Each row is a point on a tangle of strands that fork and nearly touch. The rows are in no order.
In the rows, 128 means zero.
Points whose rows are less than 135 apart are linked; no others are.
k_32: [122 146 103  95 122 128 118 115  97 138 171 111 152 153 145  65 118  98
 131 141 151 120 143  65]
k_285: [122 156 143 138 143 137 104 159 130 120 102 147 109 108  67 150  98 146
  85 133 173 109 116 203]
k_894: [142 143 104 120  78 108 120  96  90 175 143 111 121  86  54 142 147 141
 109 132 132 101  97 123]
k_224: [ 88 127 143  74 114 138 114 142 152 114 122 155 141 198 174  93  87  96
 169 120 113  81 146  86]
k_329: [115 115 188 128 137  89 105 132 120 129 159 114 140 180 140 172 115 141
 100 152 139 138 122  62]
k_51: [130 100 160 111  62 115 123 118 125 106 134 151 110 103  92 130 190  90
 100 157  92 114  71 123]
k_963: [124 128 101 116 157 165 134 122  98 137 119 176  42 111 111 146 143 111
 187 156 126 108 165 105]
k_570: [160 114  82 156 101 112  87 168 110 164 137 103 145 171 159 149 104  84
  93 133  98  75 100 122]
k_162: [169 133 167  85 135 120 151  81 118 121 165 151 134 138 103 112 115  99
 145 144 151  92 115 131]
k_312: [117 194 166 146  74 141  99 105 155 109 139 150 112 108 108 113 146 118
  83 160 106 139 128 145]
k_324: [171 102 120 133 174 158 179 175 141 125 116 131  76 129  98 147 160 121
 206 124 123 138 140 180]
k_869: [100 121 137 190 172  96 133  72  85 167 120  85 134  78 146 115 118 143
  98 134 111 165  62 169]
k_368: [176 114 149 112 153 141  83 123  90 109 138 118 149 136  99 115  67 128
 108  92 153  95 166 139]
k_102: [128 122 135  76 106 128 132 143 152 137 120 181 173 197 115  91  87  80
 110 113 163 109 152  88]
k_313: [127 191  91 144  69 119 165 140 133 162 119 147 143 130 131  88  94 140
  96  77 168 105 153 112]
k_633: [106 127 100  72 124 110 123 125 198 168 166 120 138 129 133 114  99 134
  68 140 116 144 125 109]
k_358: [156 116 162 132 102 119 114 162 156 162  88 170 107 117 144 164  90 116
 120 148 146 100 133 105]
k_303: [166 113 133 177 113 117  74 134  53 151 163  80 152 133  85 156 144 119
 135 109 107 139 101 141]
k_968: [145 136 123 148  58  87 125 159 108 138  77 132 220 117  88  94 114 128
  69  97 125 126  90 131]
k_611: [155 212 119 158  72 126 132  90  85 155 136 134 124 102  86 111 138 110
 123 118 161  75 115 158]
k_296: [105 138 145 142 139  92 179 139 147 154 100 130 126 169 178 140  65 116
  78 126 167 123 181 112]
k_251: [ 95 101 149  71 160 130 159  67 171 125  73 121 121 158 159 107 159 120
 185 138  73 130 127 146]
k_243: [ 83 116 165 110 115 122 147 191 145 115 116 133 133 186 136 114 177 113
 136 136 108 142  90 122]
k_436: [151 167 177 153  68 105 146 111 169 143 108 129 147 124 121 137 127 103
  42 149 111 127 167 131]
k_84: [121 128  81 186 182 128 161  90  84  72 175 126 156 138  90 163 212 135
 152 118 133 113 127 168]
k_875: [117 124 189 120 173 126 146 100 157  70 187 128 105 123 155 132 127 157
 153 116 105 155 155  84]
k_805: [111 200 126 146  99 107 147 119 156 189 106 121 159 159 131 146 105 162
 120 102 183 116 108 133]
k_265: [123  92 155 110 145 123 114  82 133  90 143 140 115  76 114 160 176 129
 123 208 146 135 120 106]
k_538: [140 129 129 178 150 169  72  46  88 119 125 132 169 116 122 151 128 132
 146 101 144 125 107 213]
k_46: [135 119 130  89 103 125 113 194 137 123 107 150 131  89 139 108  99 110
 156 170  91 133 172  58]
k_720: [ 86  70  89  93 187 147 142  81 171  86  97 129 143 154 176 135 180 158
 184 103  66 143 110 138]
k_896: [ 83 138  95 117 112 166 142  89 165  64 129 169 117  97 129 114 156 147
 118 139 114 173 110 200]
k_126: [144 129 103 111 108 114 153 154 115 168 152  99  97  79  74  93 150 140
  88 108 153 114 115  70]
k_307: [145  97 121 176 171 146 140 104 118  72 172  82 118 117 150 192 194 133
 158 125 149 100 151 144]
k_574: [146 114 110 150  74  89 155 187 129 171 107 110 134 134 153 107  95 130
  91  85  97 153 126  77]
k_40: [107 128 155 152 133 105 128 161 142 147 136 116 119 179 207 164  72 110
 119 155 108 143 144  95]
k_139: [ 63 161 114 113 131 129 103 120 157  83 155 147 157 117 169 101 137 149
 114 148 136 165  89 144]
k_315: [130 108  91 146  98 117 134 162 183 185  95 141 147 131 122 128  97 153
  52  78 127 159 166  80]
k_735: [155 107 124 172 115 140 122 121  95 118 151  53 100 126 115 151 174 138
 119  98 138 114 137 159]
k_357: [100 155  87 161 149 142 130  93  89 105 169 139 160 134 136 150 202 116
 182 149 172 148 110 150]
k_959: [103 135 149 148 104 101 163 166 130 112 130  83 178 143 107 103 142 124
  51  96 167 131 106 184]
k_373: [151 135 134 118  83 120  95 187  66 107 106 144 169 116 111  89 119 136
 115  86 136 145 112  96]
k_533: [111 116 182  62 132 115 127 168 160  92 133 159 136 144 137 100 108 116
 192 155  97 115 148  76]
k_415: [182  85 156  83 142 109 121  73 134 112 143 101 132 108 121 156 110 126
 120 164 137 115 144 125]
k_919: [144 116 169 133  96  94 134 130 124 100 138 105 144 101  94 138 179 121
  92 179 160 102  96 114]
k_940: [144 123 138 108 161 162 151 148 129 154 153 151  34 118  90 116 114  97
 127 133 145  77 161  98]
k_155: [135 115 111  81 152 146 150 132 111  94 163 139 133 165 106 114 118  86
 162 156 172  96 170 148]
k_656: [161 141 143 150  81 108 150 145 123 128 120  97 193 130 118  78 155 117
 126 118 136 147  93 170]
k_938: [144 188  92 137  72 133 143  96 105 148 111 172 122 117 143  95  67  94
 116 118 148 100 125 149]
k_45: [124 175 108  79  99 138 118 103 186 150 169 128 141 145 126 104 124 130
 119 158 130  88 153  80]
k_183: [143 121 134 114 183 168 148  95 161 137  87 131 109 135 103 136 189 129
 190 150  88 152 156 167]
k_288: [165 125 106 162 104 118  50 163  84 122 160 103 163 131 119 166  73 124
 107 125 113 112 101 160]
k_672: [141 130 142 105 135 152 109 138 150 125 117 157 102 150 115 143  71 130
 144 120  68 135 147 167]
k_263: [154 126 120 105 103 138  99 115  70 132 107 146 192 190 109 108  84  92
 115 103 161 117 162 121]
k_384: [113  78 130 134 102 138 140 154 130  93 135 152  88 152 146 111 194  74
 141 137  73 126  82 135]
k_113: [103 182 133 107 101 142  63  85 139  92 124 133 160  93 134 104 143 153
 127 164  91 143 113 129]
k_956: [135 113  89 112 147 140 118 176 180 191 122 121 126  90 144 115  80 153
  73 137 144 145 125 100]
k_135: [132  75 111 105 170 123 147 102 150  92 136  83 153 166 158 119 158 157
 198  84 127 105  97 148]
k_509: [161 127 114 120 176 131 100 114 120  80 153  91 133 150 141 122 108 142
 154  79 138  82 135 160]
k_836: [142 104 163 180 150  92 120 129 103 168 112  89 120  89 150 121 105 125
  67 133 107 127  90 107]
k_6: [120 130 142 168 182 128 139 119 115 150 140 107 117 141 154 116 164 125
 150 160 130 185  88 116]
k_352: [145 110 147  84  95 158 102 155 208 154  87 131 149 166 136 123  83 127
 144  96  90 125 184 140]
k_81: [137 114 104 107 158 176 155 166 110 100 151 159 106 131 102 131 119 127
 196 111 187 151 169 177]
k_55: [ 95 101 125 133 157  93 120 170  86 118 174  96 113 159 140 153 137 141
 122 113 140 125  95  76]
k_716: [ 98 107  86 102 103 142 114 133 147 104 125 135 103  88 121 147 155 170
 153 143  94 180 122 144]
k_613: [143 113 100 130 125 136  77 136 143 152 133  91 111  65 129 149 103 175
 104 148 111 167 117 127]
k_911: [168 103 144 182 106 110 120 108 106 168 131  58 123  89 111 140 133 148
  49  97 135  92  97 148]
k_553: [141 131 134 135 144 131  92 104 100 144  73 133 161 103 108 151 106 157
 142 128 181 119  92 199]
k_631: [144 175 161 125  89 113 149 146 186 168  98 102 138 145 119 107 132 174
 140  82 120 132 104 116]
k_927: [119 161 158 107 152 149 132 124 164  55 174 177 112 135 133 128  96 145
 163 109 102 114 156 152]
k_2: [ 84 171  86 136 184 160 147 102 105 112  91 132 114  90 131 106 159 143
 171 144 140 179 177 136]
k_144: [110 146 156  80 110 135 138 127 194 130  88 129 154 137 143  86  94 180
 156  88 123 122 161 114]
k_96: [157 112 149 169 134 150  98 135 128 131 104 147  69 127 158 175 133 107
 125 131 123 102  98 157]
k_416: [121 139 160 131 187 125 152 165 126 133 126 129  82 130  83 131 114 128
  94 128 154 117 148 132]
k_746: [149 101 108 104 125 152 102 126 109 145 165  85 110  94 112  90 116 135
 124 116 144 115 167  61]
k_775: [ 86 126 114 168 156  98 170  90 117 170 108  81 119 131 154 148 158 140
 137 147 107 195  69 178]
k_138: [121 150 192 139 107 110 194 133 159 124 114 151 116 121 129 119  80 120
  74 140 134 167 181 129]
k_66: [131 131  66 128 159 143 134 100  50 126 109 148  86  85 114 120 113 110
 176 143 118 166 163 137]
k_995: [126 111 152 156 180 123 144 103 160 147 137 131  80 167 200 182 126 124
 157 133 120  95  83 137]
k_744: [127 124 115 109  47 120 113 200 184 166  88 151 152 140 127 156 122 101
  99 144 116  94 160  95]
k_304: [ 93 157  68 170 189 155 143  77  87 112 138 200 135 114 142 132 205 131
 177 148 138 183 151 119]
k_311: [122 131 118 139 134 123  95 190  46 114 133 106 132 123 115 117 145 140
 157 114 146 148 129  63]
k_211: [ 88 133 139 113  87 112 178 214 171 142  93 157 145 150 155 103 123 108
 133 143 129 110 142 106]
k_310: [ 98 106  81 147 145 140 122 106 138 108 140 149  83  68 160 193 167 191
 163 108 117 180  95 125]
k_682: [102  83 132 146 207 106 156 128 109 137 106 131  84 144 173 174 144 137
 170 145 116 142  99 106]
k_327: [133 105  88 149 178 176 129  57  57  81 127 143 114 103 134 128 134 105
 147 121  79 158 193 157]

A fork is a point with three links. Follow the links from the first point to the second and name the forks in between, in order.
k_310; k_313 => k_716 k_956
k_613; k_55 => k_716
k_313; k_113 => k_956 k_716
k_155; k_357 => k_735
k_735; k_553 => k_66
k_574; k_631 => k_956
k_81; k_940 => k_735 k_66
k_940; k_869 => k_66 k_735

Follow the links from the first point to the second, and from the first to the third. Name the last point that the two ways share.
k_656; k_574; k_611 => k_956
k_288; k_744; k_940 => k_735
k_919; k_570; k_963 => k_735
k_313; k_574; k_138 => k_956

A fork is a point with three links, a tip a point with one. Leave the first point through the second and follow the links. Name the first fork or tip that comes.
k_633; k_45 => k_875
k_51; k_919 => k_46
k_81; k_155 => k_735
k_313; k_938 => k_956
k_373; k_311 => k_716
